The views of a scene show one set of named points, each view turned or mirrored, shifted and resized as a whole, with a little noise and some points left out.
In the rows, 128 means zero.

Scene 1
View 1
k_591: [161 144  61 155  99 124  89 101  56 140 113 101 193  82  93 101 149 190
  93  86 168  80 189 128 118 174 124  72 169 185  79 138 165 139 118 124
 147 120]
k_239: [149 153 104 169 125 121 138  81 157 148 125 151 112  98  85  98 116 139
 141  93 164 136 192 115 122 148 128  83 170 155 137 147 141 127 105 107
 131 151]
k_750: [134 106  97 126 115 101  86 129  89 120 135 151 137 120 111 124 121 158
 103 141 134  97 112  95 168 125 120 160 138 190 106 139 155 166  63 146
 105 131]
k_467: [143 127 137 165 147 121 133  85 146 114 153 179  65 129  84 116  96 133
 123 118 149 141 137 112 142 121 115 113 171 158 158 144 135 153  76 111
 120 148]
k_618: [141 129 113 131 130 118  96 112 105 116 130 141  92 125 112 122 124 142
 109 134 135 130 113 130 155 127 127 109 176 169 104 128 145 180  89 159
 131 117]
k_846: [149 154  71 152 101 117 112 100 123 159 102 120 162  82 100  92 142 155
 132  92 161 115 197 119 124 164 137  80 164 168  96 138 153 131 117 127
 136 136]
k_958: [143 154  86 147 111 114 120 102 150 158 104 133 132  93 105  95 132 138
 143 105 154 134 180 118 134 149 140  92 164 161 108 139 147 135 109 133
 128 142]
k_360: [156 164  50 125  89 122  76 118  70 158  80  74 182  78 124  96 175 168
 109 100 152 104 177 154 128 175 147  51 186 175  42 122 166 163 139 172
 160  97]
k_760: [147 167 111 144 130 127 125  89 161 145 109 133  75 108 110 101 131 119
 145 111 147 166 160 147 131 138 141  57 198 144 111 126 139 160 122 150
 149 124]
k_389: [147 115 103 141 126 117  90 110  69 108 142 144 125 122 100 125 123 164
  90 125 145 100 122 117 148 135 113 122 164 183 108 137 153 171  79 137
 127 119]
k_555: [130 135  76 121  98  97 101 132 144 163  98 136 151  97 125 102 137 138
 142 131 138 122 154  98 160 141 143 138 137 177  91 137 155 148  87 155
 108 138]
k_915: [147 133 112 180 130 120 137  79 143 133 144 166 114 106  73 104 102 149
 127  94 167 120 183 100 125 141 116 107 158 165 155 151 141 123  87  89
 118 160]
k_23: [163 151 124 151 150 147 100  79  70  96 137 125  63 127  96 122 128 153
  89 109 152 138 124 178 123 141 119  30 230 154 102 122 144 194 123 150
 176  94]
k_580: [152 143 111 161 134 126 121  85 122 126 134 148 100 112  88 109 118 146
 119 104 158 130 162 127 128 140 121  83 180 159 128 138 144 149  98 122
 138 135]
k_712: [144 124 106 145 126 115 103 108 103 121 135 149 115 119 100 117 118 151
 110 124 146 115 134 111 148 133 121 120 160 175 117 139 148 161  80 135
 122 132]
k_431: [152 147  92 165 117 124 115  87 112 138 124 131 136  96  86 102 129 159
 119  93 165 114 183 122 120 156 125  77 172 167 115 143 149 137 110 116
 138 137]
View 2
k_915: [122 163 154 126  98 154 158 125 143 136  92 190 146 163 101 138 133 108
 215 173 130 152 168 173 108 106 155  57  98 140 101 139 104  91 155 150
 101 148]
k_760: [108 114  85  79 154 138 160 104 105 159 146 167 151 122 120 156 106  64
 180 116 134 197 161 160 105  76 106 109 119 121 118 130 174 122  85 132
 126 132]
k_389: [110 179  97 165 130 142  90 101 142  96 138 128 110 132 115 127 149 139
 160 152 138 158 106 182 119 112 132  98 109 143 129 137  96  95  73 162
 162 155]
k_958: [122 123 124 114 146 133 178 137 154 151 129 170 127 131 115 160 125  89
 177 114 108 151 146 175 114 102 132 100 138 120 112 133 134 115 104 130
 130 127]
k_712: [111 171 100 140 128 139 114 104 144 121 141 145 116 135 117 130 149 117
 172 147 132 162 125 175 113 118 129  91 111 145 124 138 101 101  92 146
 145 156]
k_591: [140 122 165 187 154 140 149 164 161  93  84 147 115 131  98 174  88 156
 150 131 109 133 105 203 128  69 162 116 155  87 107 128 134  91  62 189
 163  98]
k_750: [110 192  88 161 129 136 100 106 175 112 159 125  87 130 122 120 180 131
 160 138 121 135  98 182 120 151 128  94 119 159 135 141  65 104  84 137
 165 167]
k_431: [124 132 142 138 136 143 152 133 139 123 103 167 138 140 104 158 106 118
 179 141 122 157 141 182 116  83 145  94 126 113 107 132 135 100 100 161
 134 124]
k_467: [101 178  98 101 107 150 121  81 116 142 134 171 148 150 115 118 152  89
 208 168 150 186 168 158  99 114 124  62  77 162 118 140 107 101 137 134
 107 174]
k_239: [122 130 140 105 127 146 176 127 134 152 106 188 150 145 106 153 116  88
 200 143 122 166 168 171 107  90 139  79 115 126 105 134 136 105 130 141
 107 133]
k_580: [113 146 117 122 130 145 137 108 119 129 116 165 144 141 110 144 116 104
 187 151 139 178 149 172 107  83 132  87 105 130 114 135 134 102 105 154
 125 141]
k_360: [133  95 121 164 192 127 156 159 157 110 128 127 103 103 116 186  80 132
 121  85  99 149  89 197 128  66 133 154 179  76 118 124 169 113  15 171
 189  87]
View 3
k_23: [175 123 112 136 109  97 119 138 212 103 108 124 127  72 138 165 115 128
 115 107 133 139 156 105 160 115  95 108 141 173 114 143 127 178 120 152
 142 178]
k_389: [140 150 112 148 128 146 116 143 161 110 139 134 108 130 118 146 117 125
 119 125 139 127 141 130 116  93 118 149 110 166 139 147 116 161 102 118
 154 126]
k_915: [162 134 134 119 148 140  66 128 127 127 140 114 137 160 114 131  97 101
  93 124 143 123 132 123 127  90 153 116  90 112 126 138 136 121 146 117
 110 142]
k_846: [156 134 135 110 122 130  86 132 103 105 168 115  97 116 119 107 129 115
 116 101 154  93 141 127 149 109 133  97 100 155 136 138 108  94 142 147
 144 134]
k_750: [115 166 113 153 137 157 125 140 139 115 157 132 110 147 112 140 116 125
 128 132 151 132 132 144  99 102 112 175 104 151 149 145 108 149  95 113
 165 108]
k_618: [134 150 113 143 126 125 127 135 166 114 141 124 125 113 124 150 114 128
 127 120 150 139 141 128 126 118  95 150 123 150 133 141 113 155 109 138
 157 141]
k_467: [149 140 126 133 152 127  92 124 161 137 125 109 163 156 120 154  87 108
 100 132 148 155 131 124 119 107 126 142 107  97 121 138 137 150 136 121
 118 154]
k_760: [155 129 132 112 129  93 107 120 145 124 144 100 147  97 133 135 109 120
 118 104 162 134 137 117 157 143  99 108 127 116 117 132 120 115 150 166
 135 171]
k_555: [113 160 129 128 138 140 116 128  97 118 182 113 111 134 116 114 124 123
 134 115 170 114 128 143 117 128 108 151 103 132 147 137  97 100 122 141
 165 113]
k_591: [171 131 125 119 104 144  84 147 118  86 160 135  63 105 117 108 143 123
 113  99 134  75 153 122 151  82 146  89  97 202 142 145 108 113 124 135
 150 124]
k_239: [165 129 138 110 140 121  73 123 119 123 148 105 137 136 120 123 105 106
  99 112 153 119 134 120 142 109 139 103 100 113 123 135 131 106 156 139
 117 154]
View 4
k_750: [136 149 118 162  89  77 123 126 164 120 120 126 133 131 136 130 118 105
 128 145 116 151 175 171 104 175 116 113 141 129 129 151 100 135 135 128
 132 151]
k_846: [159 145 136 162 125  77  93 150 145 141 114 139 124 124 104 162  96 148
 138 143 113 103 155 147 100 106 120 128 155 136 121 102 160 160 117 148
 147 138]
k_580: [148 130 119 160 116  60 123 148 129 119 125 105 117 116 110 129 115 127
 128 141 111 115 129 130 124 109 123 110 149 124 116 121 143 147 117 147
 121 146]
k_591: [153 147 150 180 134  63 103 150 145 151 119 156 122 100 102 184  90 138
 113 134 103 102 182 152 102 130  98 145 164 115 134 107 172 174 123 154
 133 121]
k_431: [154 139 131 167 120  61 113 150 133 131 120 125 119 112 105 151 105 135
 129 140 111 106 145 138 114 109 119 123 154 127 119 112 157 158 114 146
 132 141]
k_760: [148 118 111 128 144  86  98 149 143 118 124  95 112 138 105 116 109 153
 136 140 100 116 112 117 125  87 132 106 150 136 114 108 139 134 126 165
 125 137]
k_555: [148 151 121 145 104  99  89 136 170 132 109 135 135 152 124 141 106 139
 150 151 120 131 166 169  90 136 129 115 142 153 121 122 114 138 127 133
 156 151]
k_618: [132 128 112 144 122  81 117 134 159 118 129 104 121 128 123 119 117 119
 118 136  98 144 149 141 122 150 115 111 147 121 128 143 111 130 140 153
 115 135]
k_467: [145 130 104 159  91  53 140 141 122  98 125  85 122 122 121 104 131 107
 139 148 122 128 113 132 131 112 136  93 138 129 106 137 122 134 113 132
 120 168]
k_23: [130 104 118 140 160  66 127 146 136 115 142  88 100 101 104 120 114 127
  91 124  76 129 126 103 148 124 102 119 161  96 133 130 143 137 140 181
  85 112]
k_958: [155 140 124 152 119  82  95 148 146 130 115 123 125 137 110 141 104 146
 146 146 116 111 141 145 104 101 129 115 148 143 115 107 143 149 117 145
 145 147]
k_712: [141 138 117 160 103  69 123 137 147 118 123 114 126 124 124 127 118 113
 126 143 112 135 151 150 115 142 118 112 145 125 123 138 121 139 128 138
 125 148]
k_915: [159 144 120 180  88  43 133 148 115 115 117 109 125 112 113 133 118 116
 143 150 132 106 126 141 118  98 132 107 144 134 107 120 150 155 100 124
 135 168]
k_389: [134 139 122 166 106  66 129 133 152 121 127 119 125 113 127 135 116 105
 113 138 105 141 165 153 117 164 107 118 149 114 131 145 120 141 133 141
 118 140]
k_360: [146 136 148 143 168 101  73 149 174 158 120 155 118 124 101 176  82 164
 111 129  85 114 186 146  98 134  98 146 167 124 143 101 158 158 143 176
 134  99]
k_239: [161 136 121 163 109  59 114 152 123 121 117 111 121 124 106 135 111 137
 146 148 122 102 121 133 116  85 134 109 147 138 107 107 153 152 105 140
 137 157]

In a view up to two points have been moved. Name them for each view, in the order of its rows, or write none.
view 1 => k_591, k_618
view 2 => k_915
view 3 => k_23
view 4 => none

Scene 2
View 1
k_842: [173 148  87  61 122 129  89 202 166 120 176 127 141 162 155  67 178 162
 100 141 172 111 159  98 125 124 170 152 148  78 130  70 147 155 157 110
 126 119]
k_193: [158 145 109  87 111 128 104 175 163 147 128 147 122 118 146 104 136 158
 134  95 159 131 144 115 142 116 149 118 132  95 128  91 150 145 167 119
 161  99]
k_3: [160 154  65  70 128 171 101 206 173 125 165 134 140 172 180  79 166 162
  68 137 194  78 156 127 121 105 191 142 128  30 154  45 119 126 177 121
 125 118]
k_902: [179 121 158  69 151 123 137 145 183 123 146  66 168 118 178 139 113 153
 118  93 178 149 108 145  87 206 147 145  65 153 154 132 114 126 148 157
 121 154]
k_865: [137 119 136  86 111  99 163 162 142 152 120 175 166  99 118 145 172 127
  73  46 177  90 171 135 107  97 117 151  83  85 134 102 146 139 195 141
 133  97]
k_429: [160 170  66  87 106 165  67 199 172 147 135 152  95 145 168  70 129 174
 143 131 156 122 146 107 169  94 181  99 168  58 130  57 145 143 167 102
 176  91]
k_259: [140 130 108  81 112 117 143 181 148 142 137 175 156 123 132 119 180 136
  63  74 183  77 177 127 113  86 140 151 104  57 136  77 144 139 191 130
 131  98]
k_206: [176 142 136  80 125 120 100 159 174 139 133 106 128 113 156 111 113 165
 163 102 148 167 121 115 133 166 145 117 119 145 128 118 146 147 147 129
 158 122]
k_19: [166 151 100  81 116 137  87 182 168 139 140 131 119 131 156  89 132 168
 143 118 156 138 139 109 147 127 161 115 141  99 128  87 148 148 156 114
 160 107]
k_297: [155 116 173  94 127 106 155 129 164 153 100 120 154  75 144 169 104 139
 137  40 159 152 121 148 108 167 116 121  62 154 139 144 136 129 166 156
 154 119]
k_657: [179 152 108  75 127 139  83 178 178 132 150 104 123 138 169  87 125 172
 150 128 157 152 127 110 138 155 167 119 138 115 134  93 141 146 146 119
 153 123]
k_335: [175 129 163  85 128 105 116 140 172 144 121  99 136  91 149 134  99 159
 172  76 143 182 113 122 126 186 126 115  97 174 127 143 148 145 143 140
 162 126]
k_170: [140 130 122  86 104 106 136 171 145 152 122 180 143 105 121 123 164 139
  98  63 166 103 169 120 128  90 124 136 111  84 125  94 157 147 183 125
 147  90]
k_549: [175 163  87  81 129 167  71 188 187 135 146 103 109 149 189  81 110 178
 150 141 161 144 120 117 147 146 185 105 142  90 142  78 128 133 151 117
 163 121]
k_456: [142 114 138  72 109  81 160 171 133 139 145 176 178 109 102 127 203 123
  62  56 177  86 184 117  99  98 113 173  96  91 125 101 159 155 186 131
 116 104]
View 2
k_206: [ 78 112 127 152 116  84  86  99 147 138 182 162 134 115 132  88 125  92
 114 107 116 132 123 142 124 108 111 128 135 142 134 100 172 147 150 164
 120 158]
k_842: [120  94 125 152  86  98  86 108 139 179 144 214 164 115 137  86 139  91
 156  84 126 115  65 163 162 128 139 132 160 135  93  93 173 179  82 104
  53 112]
k_335: [ 63 120 123 147 117  77 102  95 153 108 190 133 109 127 128 103 117  94
 103 119 111 144 149 136 113 108  94 125 127 148 153  97 168 141 167 182
 143 169]
k_456: [139  83 109 128   8 112 132  99 148  90 161 143 100 136 117 153 162 106
 201  90 102 150  85 180 179 153 110 111 155 165 161 113 122 162  68 101
  75 112]
k_19: [111 101 127 152 103  96  61 108 137 168 179 189 158  99 140  76 143  95
 136  87 120 118  84 150 139 112 133 128 147 139 123 112 162 144 128 141
  89 145]
k_429: [138  91 131 156 101 106  28 114 128 201 183 212 188  74 148  55 155  97
 147  69 126 102  52 155 150 108 156 130 153 136 112 127 152 134 120 131
  73 142]
k_193: [121  97 123 149  85 101  67 107 138 151 186 171 147  99 137  89 151 101
 149  86 115 125  86 155 146 117 130 122 145 146 139 123 145 133 123 141
  96 147]
k_549: [ 97 127 130 167 147  85  56 116 131 194 171 202 182 102 148  58 134 100
 124  90 130 109  85 148 143 110 135 134 138 124  90 115 179 127 134 143
  83 146]
k_3: [137 128 123 164 105  97  88 125 126 191 140 210 188 124 146  92 156 115
 183  75 132 111  51 179 196 146 142 129 146 127  71 133 156 122  67  85
  32 109]
k_865: [137 105 110 134  31 110 120 106 144  88 175 129 107 132 123 150 168 116
 200  89 103 149  95 176 183 150 111 109 140 163 165 137 112 122  87 114
  88 130]
k_902: [ 50 161 118 159 144  66 151 104 153 106 149 137 117 172 128 126 109 107
 125 126 120 147 153 152 149 137  78 126 117 135 105 100 185 128 129 145
 107 143]
k_297: [ 77 136 115 146  99  84 125  98 153  74 194 101  94 144 124 135 136 113
 140 117 102 157 154 152 142 128  83 114 116 153 169 129 139 105 151 169
 141 166]
k_170: [141  87 115 136  37 112  88 103 140 114 185 150 124 108 128 123 167 108
 183  83 105 138  83 168 167 134 123 115 148 159 164 132 119 132 100 125
  89 136]
k_657: [ 90 112 127 157 125  84  73 106 139 171 169 191 158 111 140  74 127  91
 119  97 124 120  99 146 135 111 124 132 142 133 106  98 180 151 133 147
  94 143]
View 3
k_297: [139 157 144 113 123  88 117 121 145 116 159 151 160 153 106 117 130 107
 127 124 137 123 104 130 129 150 130 104 130 149 178 144 170 120 125 120
 120 150]
k_865: [166 155 148 109 159 129 117 163 121  96 157 114 140 119 145 132 133  94
 123 128 129 133 106 165 106 131 120 118 135 131 139 110 161 112 144 122
 121 166]
k_657: [133  93 116 126 142 128 109  95 122 124 143 160 129 134 121 122 132 116
 154 139 149 122 164 133 138 113 149 107 133 128 122 143 130 102 144 153
 124 114]
k_193: [152 108 122 119 148 125 113 122 128 116 150 143 135 130 130 115 132 112
 141 139 128 134 151 142 120 111 140 115 135 112 116 128 143 106 140 140
 131 133]
k_259: [166 132 142 113 173 148 115 157 112  96 153 109 125 110 151 138 140  95
 135 136 129 133 117 167 111 121 129 126 139 122 115 104 148 105 152 130
 124 154]
k_549: [134  74 113 129 153 132 110  88 125 129 148 155 119 136 115 120 148 119
 165 147 140 123 159 124 149 109 164 113 138 120 104 138 123  99 140 153
 129 106]
k_456: [164 160 147 109 160 143 116 169 105  92 148 116 136 106 161 142 121  90
 118 125 141 131 123 179  98 126 110 116 131 136 139 111 159 110 157 132
 116 166]
k_335: [128 135 125 119 110  90 113  98 142 126 148 175 158 153 104 110 119 116
 132 128 149 122 145 124 131 137 133  97 127 144 171 159 157 115 130 137
 121 130]
k_19: [147  97 117 122 148 131 110 109 124 122 146 152 130 130 127 118 134 116
 147 142 136 131 163 138 127 107 146 113 136 115 111 135 133 103 142 148
 130 121]
k_842: [143  94 120 124 166 160 110 117  98 110 137 139 112 108 149 143 132 105
 152 142 155 124 167 159 128 104 141 112 135 128 103 124 124  96 163 161
 119 119]
k_429: [157  69 108 125 163 141 110 112 126 124 150 142 120 127 131 110 144 120
 158 152 118 139 172 135 126  91 158 124 141  91  76 121 123  97 140 149
 142 115]
k_170: [168 136 136 112 157 130 115 154 123 103 154 125 140 120 145 122 128 102
 126 134 124 140 133 159 103 117 125 119 136 115 122 114 155 109 144 129
 130 154]
View 4
k_19: [142 124 142 106 107 156 115 151 124 128 104 137 152 126 122 128 164 142
 120 120 103 157 156 121 149 114 118 117 123 170 157  97 164 133 149 121
 157 119]
k_170: [153 154 186 106 136 125 114 108 174 139 115 124 128 165 124 155 143 165
 101 101 101 127 160 117 126 148 144 110  94 146 115 122 166 106 163 128
 165 122]
k_865: [146 161 202  95 147 104 105  96 191 142 127 123 120 178 128 154 118 167
  97 103  97 128 146 108 118 156 162 107  83 138  88 120 149 101 165 136
 164 125]
k_297: [ 94 150 170 110 132  94  82 135 148 131 137  81 138 138 104 114  80 134
  95 133  79 117 129 108 149 157 141 116 109 113  81 106 125 108 111 102
 126 139]
k_902: [ 91 116 160  76 117 102  82 150 137 141 144 115 142 119 112  90  74 129
 118 142  89 162  92  97 152 128 155 134 112 147  91  64 100 134 122 123
 134 142]
k_193: [142 138 157 108 117 143 111 136 141 126 108 128 145 142 123 136 153 147
 110 115 100 145 160 120 141 127 126 111 115 156 139 107 163 123 150 123
 156 120]
k_842: [162 112 159  78 114 158 125 133 150 152 110 166 137 132 129 132 168 158
 132 105 119 181 131 116 131 109 143 132 105 196 158  80 158 140 178 147
 181 121]
k_335: [ 97 131 142 112 117 123  94 155 125 144 130  78 148 104  95 102 105 128
 107 134  86 124 123 121 162 145 124 135 119 128 119  94 134 120 102  91
 128 142]
k_3: [163 119 172  72 111 143 115 130 152 114 104 200 139 170 159 140 155 158
 131 116 113 202 150  95 125  94 153 100 115 200 138  76 148 146 194 174
 178 105]
k_206: [116 124 140 107 110 138 102 156 123 137 120 106 151 109 106 108 130 131
 115 129  95 143 132 120 158 129 121 131 122 148 137  91 143 128 122 105
 141 133]
k_456: [156 152 206  83 149 112 115  88 205 168 129 124 111 165 119 154 129 178
 102  91 109 132 128 113 112 159 170 127  69 151  98 115 153 101 176 139
 179 132]
k_429: [163 127 142 114 101 168 123 150 120 105  89 163 156 146 140 147 191 145
 121 115 106 168 186 120 145 101 108  97 134 180 174 105 181 138 167 134
 165 104]
k_259: [159 152 195  89 138 120 113 101 185 137 117 150 123 180 139 157 140 169
 107 102 105 151 153 107 116 136 160 103  89 161 108 112 156 113 183 151
 174 117]
k_549: [135 113 132 100  95 156 108 167 106 108 103 156 160 127 133 117 156 131
 129 133 100 181 153 112 154  97 116 109 139 178 159  78 151 150 148 130
 150 113]
View 5
k_170: [128 124  98 108 130 124 157 131 136 155 153 106 140 106 124 133 142  93
 126 101 150 116 131 102 167 112 139 122 127 128 142 125 153 132 164 107
 170 171]
k_297: [ 96 112  80 120 104 129 146 129 121 134 137 113 108 113 113 160 101  74
 118 107 178 142 109 126  88 132 136 169 127 132 138  95 150 129 123 130
 129 216]
k_456: [154 134 113 115 116 137 167 110 133 158 146 120 126  81 111 147 167  73
 121  96 159 122 116  88 154 112 149 114 107 118 167 125 146 134 189 110
 182 167]
k_657: [ 70 144 100 163 121 125 128 136 130 146 165 117 135 158 144 113 136 136
 133 119 168 108 148 131 135 102 116 132 118 108 101 101 129 141  97 127
 138 141]
k_429: [ 82 141 102 140 152 115 142 154 142 153 171 102 162 159 158  90 136 152
 136 121 141  98 168 124 203  92 114 105 133 121  89 128 130 137 110 110
 154 136]
k_3: [113 166 153 162 146 146 176 134 135 136 159 127 137 131 153  98 148 129
 115 136 160 122 154 100 210  76 122  77 101 122 108 141  88 131 131 110
 155 152]
k_842: [106 163 131 166 126 136 147 123 134 154 167 128 138 136 144 107 173 132
 128 119 161 105 149 108 174  87 124  95 100 101 119 120 114 143 132 117
 163 121]
k_335: [ 70 122  73 141 100 124 121 128 121 143 150 115 116 141 121 149 116 102
 130 106 180 123 121 138  76 126 126 172 125 114 123  83 154 140 100 137
 126 179]
k_259: [140 137 122 119 134 134 174 128 135 148 149 116 135  97 127 128 148  90
 119 110 152 125 132  93 185 104 141 101 113 130 143 137 131 130 171 106
 171 174]
k_865: [143 123 106 105 124 134 171 122 133 147 141 112 125  86 115 147 139  73
 117 101 157 131 118  94 157 116 146 122 119 132 156 128 145 129 176 108
 168 191]
k_902: [ 83 145 119 169  95 151 149 115 115 124 139 137  93 128 122 150 120  89
 110 125 199 147 115 125  78 111 127 150  99 115 128  91 107 133 102 142
 118 195]
k_549: [ 66 149 111 166 134 127 138 145 131 139 165 118 140 165 155 101 127 147
 129 131 165 113 157 131 160  92 111 119 118 114  87 112 113 136  87 124
 132 147]
k_193: [ 95 131  96 130 130 121 142 139 136 150 159 108 143 135 136 120 133 119
 132 110 155 110 142 119 159 107 126 125 127 122 117 116 144 136 126 116
 152 159]
k_19: [ 85 139  99 148 130 122 135 139 133 151 164 112 143 147 142 112 140 133
 133 116 157 107 147 124 157 102 120 123 123 114 107 112 135 138 114 119
 147 145]
k_206: [ 73 131  86 150 110 123 125 132 126 145 157 115 127 148 131 132 128 120
 132 112 173 116 134 133 108 114 122 150 121 111 112  94 141 141 101 130
 134 160]
View 6
k_429: [114 177 142  54 129  59  84 146 113 165 117 132 149 180 199 122 134 104
 141 124 113 122 132 134 132 134 143  90 195 128  87 139 177  98 147 156
 102 208]
k_549: [ 94 155 141  87 135  71  99 157 147 174 109 157 169 173 189 106 135 125
 131 136 117 118 121 115 142 112 140 100 182 128  93 153 149  85 119 157
 103 194]
k_193: [122 147 141  86 120  83  88 168 117 159 126 124 139 144 179 115 142 114
 136 131 109 135 119 139 134 147 135 108 178 136 103 131 154 111 139 157
 128 148]
k_335: [109 104 151 131 112 110 125 188 143 159 139 130 160 110 159 112 150 130
 133 134  94 121 101 113 173 110 125 125 157 160 115 146  95 108 112 165
 163 110]
k_297: [130  85 130 139 118 119 126 193 147 150 146 138 144 107 150 107 152 141
 139 139 101 136  95 125 159 148 115 145 164 134 124 126 117 123 131 153
 178  69]
k_3: [103 172 116  79 149  70  50 158 137 172  87 163 143 184 188  87 134 134
 124 147 147 157 123 159  77 177 144 104 188  97  92 128 201  92 129 147
  70 169]
k_206: [103 127 150 114 119  96 108 178 138 165 128 134 158 129 169 110 146 126
 130 136 103 123 110 119 158 111 132 113 165 154 108 146 113 102 114 165
 139 140]
k_19: [108 155 146  86 123  78  87 164 124 166 119 130 151 152 183 113 140 116
 132 132 109 127 122 132 136 130 139 101 177 141  98 143 147 101 127 161
 117 168]
k_902: [ 90  96 129 158 136 114 107 194 178 172 111 169 167 121 149  81 150 164
 118 156 124 140  94 121 137 130 123 136 154 133 119 143 107  94  91 156
 134  89]
k_259: [134 147 121  89 128  91  54 175 108 153 115 125 113 139 170 100 144 125
 131 140 129 168 116 177  86 202 133 118 179 116 107 108 187 123 146 149
 116 104]
k_657: [ 94 148 148 100 127  83  93 168 139 171 112 141 161 149 180 106 142 124
 126 138 114 124 116 124 141 114 140 102 170 146  98 151 131  92 112 162
 113 168]
k_170: [140 141 132  88 116  96  69 177  99 149 131 109 116 128 172 115 147 114
 138 133 112 155 117 166 112 185 131 118 178 131 110 112 168 129 151 155
 137 105]
k_865: [145 124 120 105 121 107  68 185 110 146 130 118 110 118 160 104 149 129
 135 140 121 167 109 174  99 204 125 131 171 120 119 104 172 134 148 150
 141  71]
k_456: [134 140 130 106 115 108  40 190  98 153 119 103 104 108 158  99 151 124
 123 145 125 178 111 188  81 206 133 121 160 139 117 105 162 133 134 159
 128  67]

In a view up to two points have been moved. Name them for each view, in the order of its rows, or write none.
view 1 => none
view 2 => k_429
view 3 => none
view 4 => k_19
view 5 => k_657
view 6 => k_3
